Each row is a point on a landscape with many valleys, with its height.
A ball rolls from a point to the lowest of its 2 nearest points, and stops where none of them is lower. Distance is the straight distance between rows; heights are no part of it.
fose: [  4  -8  -1  -8   1  -6  -2  -5   7 -71   6  23  -9 -28  -1 -22 -15   9
  12   4  15  -9  -7]  h=2.62
lil: [ 26  11  24 -38  18 -26  -7 -19 -11  65 -35  -9  16  28  20   7  -4 -27
  -7  19  18  22  23]  h=4.38
tib: [ 11  39  38  12  70 -15 -24  15  31 -15 -54  -7  -1  32  15  20 -12  15
  -6  40  22  25  -3]  h=3.96
zutud: [ 27  32  34   2 -29   3  23  26   8 -18 -18  21 -11   5  30  43 -38  47
  -2   5 -13 -29 -25]  h=2.90
Gom: [-12  40   5 -19  41  15  -9   3  -9 -19 -10 -24   7  27 -17   1 -17  34
 -15  11  -8  54  10]  h=5.04
fom: [  0 -19  26  -3 -15  12 -14  49  32   8 -30  -7 -22   9 -10   4 -10  22
 -10  13   7 -14  -6]  h=4.28
rim: [ 11 -25  15  -2 -19  29 -42  37  11  11  19  -8 -30  52  -8  -2  -7  15
   9  28  32  21 -21]  h=4.61
kima: [ 31  -5  14 -27  -1 -17  13 -43  -5  24  38 -44   1   1 -29  32 -15 -29
   9  50 -22  20  11]  h=2.50
vof: [-25 -29  15 -10  18  17   5  12  56 -44 -25  -8  -5   2 -35 -20  15  -2
 -25  44  -2   2  21]  h=1.35
Movip: [ 23   6  12   2 -23  14 -17  14 -16  40  24 -35 -34  61 -35   2  12 -12
 -21  19   1  42  -7]  h=4.96
pogu: [-16  17   1  29 -20 -26  18  10 -19  35  23   8  -5 -29 -12  -6  -9 -16
   4 -68 -16  26  33]  h=4.85
Dimu: [ 14 -13 -13   3 -38  -1  -2 -22 -11  66   7 -31  16   1 -31  26   1 -20
  27  28 -20 -53 -21]  h=6.38
Molur: [ -8  18 -51 -15  12 -12  38  -8 -31 -38  21  -9  14   8  36  18 -21   6
  12 -22   1  50  -6]  h=3.43
Nog: [  5   6  35 -25  15 -24 -13  -6  14 -26  10  13 -16 -21  10   9 -29   5
  12  -6 -10  -7  15]  h=2.11
Ziva: [  7  19 -25  20  14  21 -52  60  -4 -65  16  22  -9  15 -18 -52  13  14
  71 -13  36 -21 -14]  h=5.36
mev: [-23 -45  26   5 -67  -2  12  34  37  41  -7  -9  46 -35 -10  29  20  -8
  -9  14 -18 -16 -23]  h=7.03
kat: [  5 -58  36 -18 -33 -21  49  -6  24 -25  14  14  13 -51  17  16   2 -24
 -29 -14  -2 -36   5]  h=4.65
palov: [-31 -11  36 -31  -3  31 -28  39  15 -27  -7  12 -39  11   1 -40 -30  42
 -15 -52  12  12  -6]  h=3.42
Soni: [-20  -7 -53  18  34 -16  -2 -67 -20  24   1  17  61 -17  -5 -58  40 -47
  47  -1   2 -17  37]  h=4.54
Depar: [-15 -27 -23  -8   9 -11  29   3   4 -41  -5  38 -42 -30  23  -6  17 -10
 -30 -38  -2 -41  10]  h=3.53
Tiro: [  7  10 -22  37  33  51 -50  45 -13 -26  38 -17 -17  67 -25 -31  55   8
   6   4  41  32   6]  h=5.59
Led: [-28 -14  10 -21 -32 -15 -21  45  31  30 -44  25 -29 -15  13   3  13  13
  -3 -21   7 -51 -12]  h=3.94
Zad: [-29 -12  37 -44 -11  -5 -21   7   8  -8   1  -4 -41 -11  15 -20 -38  20
  19 -42  -7 -16  -2]  h=2.78
Rol: [ 12  -2  -3 -32  -9  36  -2  -8 -36  26  24 -43  -7  53 -17  -1  -9  30
 -28  25 -18  30 -14]  h=5.26
Gigem: [ 30   4 -12  39  -6   5 -15  25   0  31  -3  20 -13  15 -19 -19  23  -5
  35  11  16 -42 -10]  h=5.91
pap: [  2  12   1  -6  17  -8 -20 -71 -33   6   3  -5   4  13  15  -1 -48   0
   6  21  -7   4 -17]  h=2.30
fodin: [ 46 -10 -17 -28 -10  36  27 -11 -66  15  12 -33  35  28   9 -15 -16  28
   0   5  -1  17  -1]  h=5.62
sisa: [ 17  35   8  -3  12  15  19   5   1 -15   7 -16 -10  -4  -2  45 -43  31
   0  31 -32 -15 -29]  h=3.31
garo: [ 21  10  39 -18   1  39 -35  58 -17 -36   7   4 -40  44 -10 -35 -10  48
   7 -53  28 -10 -17]  h=4.05
domeb: [ -8  44  -4  -4  71 -14 -33  -1  37 -51 -48  -1 -14  -1  -2 -23  18   4
   0  22  10  26  12]  h=3.74
Nudod: [-31  17 -27  -8  58 -12 -46 -17  14 -36 -20   0 -58  14 -21  -6  34 -13
  -8  27   0 -10   6]  h=3.39
Bule: [ 56 -18   6 -32 -21   5  40  -9 -68  25 -18  -2  25  40  56  16 -29  21
 -23  17   8  -6 -17]  h=5.98
kedat: [ -5   3 -45 -28 -12 -13  24  26 -18  -6  -6  -8  36 -13  14  11  -3   4
  38 -14 -14  17 -21]  h=2.69
Samo: [-10  15  19  -6  35  45 -30  17   6 -30  14 -21 -20  53 -30 -34  26  20
 -25  14  22  45   7]  h=5.31
Zedav: [ 29  11  56  -8 -28  15  15  35 -13  -1  -3   6 -35  25  22  26 -41  35
 -39  -9  -8   4  -6]  h=2.40
ruza: [ 15  -4   2 -10 -38 -17  42 -30   2  37  47 -26 -11 -12 -14  40 -13 -21
 -29   7 -40   1   3]  h=3.05
vekol: [-74 -24 -19  22   6 -30  20  -7  29 -11 -10   3  57 -66   0 -10  36 -40
 -18 -47 -19  52  26]  h=5.87
fibo: [-37   6 -37 -41  -8   5   6  25  14  -3 -41   9 -27 -14   6   4   0  36
  11 -24 -20 -68 -23]  h=3.47
Kipo: [-14 -16 -52  64  -1 -20  14 -57 -29  44  -6  12  54 -18   8 -25   7 -43
  18 -16  14  -3  26]  h=5.02
Geku: [ 27   4  -2  32   2  29   5  12  23 -30  35  -1 -15 -29 -57 -36  15   1
   5 -22  -7 -16  46]  h=6.28
Vem: [-51 -39 -15  64 -28   1  31  18  12  21  16  11  55 -53  -7 -17  37 -38
  -8 -39   7  40  33]  h=5.58
mimud: [-33  41 -29  24  37  33 -29 -20  17 -13   3 -19  -4  26  -7 -12 -29  21
   2  18 -16  48 -20]  h=4.81
til: [  1  -3  14  15 -44 -38   5 -19   2  33 -29  24  -3   9  56  52 -39   4
 -23  24  19  26 -47]  h=1.21
dako: [ 27 -20   8 -18 -29  43  16  21  13 -21  24 -16 -15 -14 -51 -13   7   1
   0  -5 -12 -37  20]  h=6.53
Virop: [ 21  -6 -23  49 -14 -15  22  -3 -15  59 -29  16  45  -1  34   5  17 -33
  12 -17  27   1  20]  h=5.37
risig: [  8 -19  16 -14  -3  21 -14 -43   9  22  32 -55  29  -6 -43 -17 -25 -28
  15  45 -26  26  11]  h=1.99
rakan: [ -3  56 -34  63  38  17 -17 -28 -37 -48  19  -6 -21  22  -4   4 -27  39
  -6   6 -16  35 -28]  h=4.53
bubok: [ 15  46  -4  34   0 -29   3 -23 -28  23  56   6 -38  -3 -22 -22 -12 -22
  16 -69 -25   3  26]  h=4.39
Memen: [  8  49 -27  -1  28 -37  19 -35 -16 -66  13  16   3 -17  28   8 -32  13
  -5 -18  -6  66  13]  h=3.90
dis: [ -3 -27  20  -5   9  26  23  26  33 -86  -8   8 -20 -10 -12  -9  -6  15
 -27  15   4 -11   1]  h=1.96
zore: [  7  15  -1 -12  29  34 -22  46 -40 -77 -13  23 -21  29   6 -46  14  51
  -8 -26  40  -2  -5]  h=4.64
Vameb: [  5  27   5 -14  -9 -25 -12  -9 -16  79 -61  -8 -11  53  47  28  -5   9
 -22  -2  -1  12   1]  h=4.62
tet: [-10  -7  -1   5  -5 -27 -17 -27   1  33  -9  -8   2  16  16  29 -42  -6
   4  40  -6  27 -31]  h=1.74
vofa: [ -5 -22 -20 -38 -21 -19  54  -2  16 -22   8  17   0 -69  16  30  39 -24
 -33 -32  -7 -54  11]  h=4.17
zuz: [-24 -32 -11 -23  49  31  -7   3  31 -50 -18   8 -32  -4 -31 -52  34 -21
 -19   1   4  -6  37]  h=2.03
bovu: [ 31 -11  29   4 -33 -21  34 -19 -15  50 -38  27  44 -23  27  17 -16   0
  -8  -2  -2 -41   3]  h=5.81
ritas: [ 15  49   8 -13  56 -12 -49 -62 -43  25  10 -11 -22  24 -17  -7 -46  -3
  21  21  -9 -15 -23]  h=2.87
Kubu: [  7 -12  -9  -8  26  19 -43  44   8 -76 -27  28  -6  24   9 -35  16  30
  26   6  45  -5 -19]  h=5.01
Megov: [-29 -14   9  38 -43   1   9  39  -1  46  20  -6  43 -22  -5  -6  18  -7
  16 -58   0  25  17]  h=5.23
lub: [  8 -36 -21  11 -41  10 -43  -2 -13  47 -11  -8 -11  21 -24 -15  19 -14
  29  34  -4 -57 -23]  h=6.15
gisi: [ 31   2  47   9 -48   6  13   0  -3  32 -10   0 -12  33  46  40 -36   7
 -37  31   2  34 -27]  h=1.75
seki: [-68 -21  18 -25  -8 -39  44 -18  35   0  -1   9  48 -66  40  66  17  -5
 -29 -12 -18  10 -20]  h=5.64
Tof: [ 30  -4  22  18  -8  -3   7 -32 -11  72 -60  14  83 -24  33  -4  10 -10
  10  -6  16 -25  13]  h=5.60
befu: [-12   3 -36 -29  24 -17 -13  27  10 -12 -20  -1 -35  -1  -9  -3   8  -8
  18   5   0 -33   3]  h=2.86
gino: [-65 -28  42  -4 -30 -12  15 -41  27  16   1  17  24 -80   9  49  15  -8
 -37 -23 -36 -41  -8]  h=5.39
Zav: [ 20  55 -32  42  38  -6  11 -47 -36 -58  12  23  14  -3  30  27 -35  31
   0  13 -13  34 -22]  h=4.23
getot: [-44 -48 -29 -10  14  12  -3   1   4 -26  -6  27 -58 -17 -10 -55  14 -10
 -27 -26  -5  -9  17]  h=2.80
fotuf: [  8 -36 -30 -11  -8 -13   2  11 -11   1  11  -9  36  11  11  13  10 -17
  57  18  17  -2 -14]  h=3.37
kodal: [ 30  23   9 -16  24 -32   4   4  21  15 -48   6  13  14  31  25  -9  -9
   7  36  26   7   5]  h=4.16
mesib: [ 30  20  16 -17 -14  16  29 -24   4  22  11 -17 -18   3 -14  42 -22  23
 -51  27 -28 -34   0]  h=3.54
namod: [ 23  56   9   3  13 -23 -20   0 -18  39  51 -27 -65  22 -32 -17  16 -19
  17 -33 -13  -1  23]  h=3.86
fenaf: [ 35   1  -6  21  18  28 -42  41  17 -21  14  17 -17  23 -29 -44  34 -10
  53   6  56 -35  -7]  h=5.65
gogin: [ 25  61  29  -4  16 -36 -32 -42 -32  52  34 -22 -32  44 -31  12  -9 -13
   9  10 -14 -11  -1]  h=3.38
suk: [-27 -48  -1  47 -35  -6   6 -11  32  49 -16  22  22 -35 -11  12  30 -35
  -2  21  -4 -19   3]  h=7.19
nof: [ 11  -6 -12  28  11   3  -6  39  35 -50  37   7 -15  -5 -36 -30  26 -21
  17   5  19  24  20]  h=6.05
nov: [-24 -55  52 -49 -47 -26  24 -16  22  28  29  10  16 -57   5  48   5 -29
 -13  -9 -30 -34  -9]  h=5.05
zazat: [-66  -3  -5  -5   2 -17  33 -30  19   0   0   5  72 -80  44  44  51 -22
 -41 -48 -27  38  17]  h=5.88
riti: [-16 -30   2 -15 -46  27  26  34  15   4  30 -17  30 -17 -25  15   1   8
  11   3 -28 -20  -4]  h=6.81
nunuz: [  1  18 -34  55  43  31 -18  34  18 -63  17   7 -14  32 -20 -46  58  -9
   5   5  44  36  31]  h=5.83
mufuf: [  9 -20 -58   5  16 -13   5 -19 -17  30  -4  -3  44   4  -1 -30  30 -36
  69  26  19 -25  -2]  h=3.93
guver: [ 36  11  -3   4 -19  -4  40 -30 -32   4 -18  12  25  -8  48  25 -31  15
 -25  10  -8  -1  -3]  h=6.06

For each start below, name the point where the ball stops.
guver: kedat
Bule: befu
seki: vof
Megov: til
mev: kedat
lub: Nog
Tiro: kedat
lil: befu
Vameb: befu
